The views of a scene show one set of named points, each view turned or mirrored, and shifted as a whole, with a little noise and some points left out.
In the rows, zero is written as 128.

Scene 1
View 1
(77): [135 133 132 168 133  91 100 133 128 132 124 147  87  94 109 161 140 171
 131 128 155]
(33): [108 169 121 142 134 106 146 110 134 146  93 141  69  73 115 133 153 174
 122 148 146]
(295): [108 169 129 145 126 104 129 116 135 152 101 142  79  74 103 133 153 182
 136 133 138]
(214): [148  94 129 124 154 130 121 126 135 122 140 152 141 112 137 170 158 123
 116  89 125]
(18): [127 111 128 146 122 102 122 115 156 125 140 145 117 103 108 178 148 158
 143 107 119]
(108): [104 106 125 166 122  85 139 115 178 157 131 141 130  75  93 161 150 184
 138 107 126]
(202): [122 144 128 139 116 106 124 112 147 131 126 143  95  95  99 166 148 168
 149 119 118]
(21): [126 129 124 177 145  88 123 132 133 139 109 146  78  74 123 144 140 176
 106 146 181]
(292): [151  84 118 162 174 112 122 141 126 123 124 152 116 100 153 157 144 134
  76 122 186]
(26): [149 129 135 154 153 112  97 142 113 127 126 152 104 100 125 154 147 155
 117 113 161]
(95): [143 162 123 126 155 127 127 122  98 117 101 153  58  97 140 142 151 141
 108 145 163]
(114): [136 120 127 123 114 113 114 110 150 113 151 148 119 118  99 192 151 147
 169  92  92]
(145): [ 98 137 110 128 120 109 176  90 169 143 109 140  97  78 109 152 160 164
 131 130 110]
(115): [124 130 127 121 165 141 145 120 127 149 104 150 118  84 142 130 170 141
  92 110 140]
(63): [139 140 120 136 134 112 127 114 129 107 121 146  70 108 125 173 143 145
 133 138 139]
(126): [ 98 127 108 151 158 110 187 105 154 159  87 140  89  58 138 122 160 165
  76 153 165]
(192): [142  84 122 155 150 105 126 126 144 120 137 149 122 104 129 176 146 141
 108 112 150]
(287): [102  97 108 139 155 117 184 101 169 154 105 142 129  73 134 138 165 149
  84 119 138]
(294): [130  59 107 155 146  99 156 112 169 123 144 145 139 102 129 185 146 141
 102 109 139]
(20): [142 117 128 159 150 103 112 133 126 130 121 147 101  95 127 158 143 155
 109 122 165]
(24): [ 88 151 125 115 120 123 164  94 163 161 106 140 116  69 102 135 171 169
 140 109  96]
View 2
(108): [177 128 158  57 147 148 111 110 122 117 125 201  76 129 108 130 153 106
 140 139  89]
(77): [147 164 157 101 142 148 119 124  85 153 134 171  73 134 115 113 133 125
  99 126 100]
(114): [198 141 178  93 186 147 123 163 109 163 160 168  70 135 129 131 163  89
 160 102  99]
(95): [108 183 173 137 127 151 129 118 113 185 143 133  84 136 103 125 125 160
 114  87 115]
(214): [150 141 161  99 187 119 154 143 115 145 156 135  84 115 140 160 133 121
 165 110 109]
(202): [172 150 179  95 144 159 108 132 114 159 141 179  77 140 107 116 152 114
 141 109  97]
(295): [148 165 180 107 109 166 102 108 113 155 125 187  95 138  86 106 149 131
 134 116 105]
(63): [147 161 171 107 151 154 121 132 116 180 151 149  66 140 114 125 138 135
 114  89 100]
(145): [165 130 184  77 127 165 101 105 165 152 134 182  76 137  88 133 158 131
 160  98 101]
(26): [130 169 151 116 154 132 140 130  81 150 140 150  82 125 127 129 121 128
 118 125 106]
(294): [157 115 141  52 183 127 141 114 144 130 150 155  55 118 136 173 132 130
 133 114  92]
(292): [104 150 132  91 166 115 158 104 110 138 144 130  68 112 139 164 106 154
 107 120 106]
(33): [133 163 179 110 102 169 102  97 132 160 125 175  89 141  83 113 143 149
 125 104 105]
(21): [122 161 149  93 121 151 121  91 105 145 122 172  74 133 105 122 124 148
  93 127 101]
(126): [107 142 158  81 104 152 117  63 170 135 119 167  87 124  85 148 128 177
 133 108 106]
(20): [129 157 148  97 151 136 135 117  98 146 138 154  72 126 123 133 127 138
 109 121 101]
(18): [177 136 164  80 167 143 120 134 114 149 144 174  69 132 123 135 151 105
 139 114  94]
(24): [171 137 195  91 122 162 104 112 152 134 126 187 103 131  84 128 167 121
 190 107 106]
(192): [144 137 143  79 175 127 142 123 115 139 146 149  67 121 136 152 127 127
 125 119  98]
(115): [116 152 170 113 137 133 142 106 140 140 135 144 105 117 111 148 128 151
 171 107 117]
(287): [132 120 160  69 136 138 131  82 173 121 131 162  86 114 103 166 134 150
 168 112 104]
View 3
(18): [106 129 161 110 108 157 110 147  75 131 152 125  94 132 135 131 115 144
 102 163 113]
(145): [118 152 147 103  94 138 124 118 124 136 158 119 120 110  97 150  96 159
 126 161 117]
(287): [139 139 178 109  71 133  88 117 129 146 128 147 132  99  96 154 126 127
 142 152 128]
(114): [103 113 155  92 119 168 121 168  65 138 159  96  68 144 131 122 106 146
 107 174 105]
(214): [139  94 183 101  95 162  89 167  81 144 132 120  77 144 124 137 152 124
 134 155 124]
(294): [127 138 185 104  87 162  84 151  84 148 117 169  95 108 139 123 123 121
 127 150 113]
(192): [139 123 181 115  97 161  90 153  81 127 129 155  92 132 140 138 151 131
 116 145 122]
(202): [112 132 145 114 112 149 129 135  92 118 169 112 103 139 124 144 114 164
 100 159 115]
(115): [158 105 171 114  85 136  99 128 122 129 144 119 116 134  96 168 162 137
 140 146 138]
(33): [139 148 135 128 104 132 137 104 126 101 171 125 128 130 101 174 133 178
 110 141 132]
(20): [131 122 162 130 110 156 106 143  78 107 146 149  99 145 142 145 155 147
  97 140 125]
(77): [125 130 150 140 117 150 118 135  78  94 159 141 106 151 144 153 149 160
  84 140 125]
(295): [125 143 131 139 110 127 139 102 120  97 180 116 133 140 104 175 132 180
  95 141 132]
(108): [ 84 140 164 130  99 135  99 127  86 132 149 132 131 118 132 132  99 132
  86 165 121]
(21): [140 148 150 148 104 143 111 115 100  92 152 165 127 139 136 168 162 161
  88 129 133]
(126): [157 161 163 127  74 127 105  91 148 119 142 160 149 104  94 178 144 153
 131 134 135]
(24): [105 127 152 108  96 124 124 114 125 140 166  89 128 119  81 154  97 148
 120 173 127]
View 4
(18): [102 151  84 140 159 101 160 180 168 132 113  95  95 111 198 104  92 122
  85 115 141]
(145): [ 71 116 101 154 154  99 166 138 123 142 120  85  87  78 161 106  99  97
  96 114 133]
(294): [ 96 155  90  93 115  79 132 184 147 122 106  67  75 121 199 111  82 143
  91 108 142]
(287): [ 77 106  94 100 110  85 151 156 115 123 118  85  90 107 140 105  91 144
 109  97 120]
(115): [ 97 120  72 109 130  89 160 154 122 102 127 114 132 123 144 106 114 150
 129 104 134]
(20): [122 175  86 132 135 105 144 151 144 111 126  96 128 119 178 115 112 149
 107 131 131]
(95): [112 159  78 148 151  90 151 116 112  98 139 115 160 110 168 119 140 125
 141 141 160]
(26): [130 176  76 137 145 105 147 156 154 105 128 109 143 129 181 113 118 153
 114 133 137]
(63): [105 163  84 149 161  92 154 140 136 117 125  99 128 105 197 116 122 112
 114 135 164]
(292): [130 185  82  94 100  84 122 155 130  97 123  83 129 134 180 123 112 173
 122 127 136]
(295): [ 99 136  96 174 169 120 176 133 136 130 134 114 128  92 143 103 114 117
 104 127 119]
(126): [ 81 119 106 123 105  95 147 114  89 119 128  79 107  87 116 113 109 140
 118 118 109]
(24): [ 68  89  87 152 167 106 188 163 141 137 124 116  98  96 140  92  96 114
 101  96 122]
(202): [ 97 145  89 163 174 109 169 163 157 135 124 104 110 101 184 103 101 111
  93 121 142]
(114): [ 98 143  71 145 182  94 173 199 183 134 112 110 100 119 224  98  93 107
  86 109 167]
(21): [121 179 103 153 128 114 143 125 130 122 134  87 128  99 155 117 115 147
 105 143 113]
(214): [109 145  64  99 139  81 152 194 161 105 112 111 117 142 199 104 101 151
 114 103 157]
(33): [ 93 133  97 169 156 109 167 117 116 126 139 103 129  87 140 109 119 116
 114 132 126]
(192): [115 168  83 110 124  91 137 174 152 114 115  86 105 126 195 113  98 148
 103 118 143]
(77): [124 184  94 160 151 116 154 145 155 123 129  98 128 106 182 113 112 136
  96 141 128]
View 5
(214): [186 135 179 160 189 122 127 153 149  73 150 149 112 145 157  83 115 128
 118  46  71]
(294): [199 148 131 144 170 121 122 130 179  89 141 104  99 157 145  90 136  92
  92  44  79]
(115): [159 118 176 129 161 123 122 157 140  79 146 151  89 149 131 136 128 139
 156  56 100]
(114): [188 193 144 188 172 111 136 150 115 111 145 137 129 141 132  68 108 121
 112  46  59]
(95): [122 116 172 168 132 123 137 139 139 101 137 167  88 112 128 134 111 167
 157 102  75]
(295): [147 163 129 156 126 119 135 162 119 106 124 134 109 141  93 149 123 128
 175  88  73]
(33): [136 149 129 147 120 120 131 147 127 115 129 133  91 133  97 157 128 136
 169  90  86]
(63): [144 149 150 181 139 117 135 131 140 112 139 145 102 115 129 108 112 145
 131  85  68]
(20): [158 125 151 168 150 126 139 150 169  76 130 136 106 131 133 118 121 122
 138  88  56]
(145): [167 174 120 134 140 114 119 141 123 124 141 115  88 149 105 130 136 123
 138  51 103]
(21): [141 123 129 159 126 126 140 146 173  82 118 122  98 131 119 149 128 115
 156 107  58]
(292): [161  87 172 154 162 129 133 138 202  56 137 139  89 132 160 115 121 122
 124  85  65]
(24): [176 182 130 128 149 115 123 166  98 116 141 126 104 166  94 138 134 122
 159  43 105]
(108): [192 174 111 149 154 120 131 161 152  90 126 101 119 164 109 120 136  82
 135  60  66]
(26): [154 128 165 179 155 127 143 160 157  71 130 149 118 130 136 114 111 127
 149  92  52]
(126): [146 113 133 104 126 122 117 133 167  97 137 116  61 149 111 173 148 123
 156  76 110]
(192): [177 131 155 159 168 123 132 140 177  77 140 130 106 137 147  98 123 113
 115  68  64]
(77): [153 143 135 180 140 125 147 152 156  85 119 132 121 127 122 123 116 117
 150 101  46]
(202): [165 176 129 173 149 116 136 152 123 113 132 132 118 139 111 111 118 123
 140  73  65]

In a view up to two points have been moved. Name them for each view, in the order of its rows, or write none.
view 1 => none
view 2 => none
view 3 => (20), (295)
view 4 => (145)
view 5 => (294)
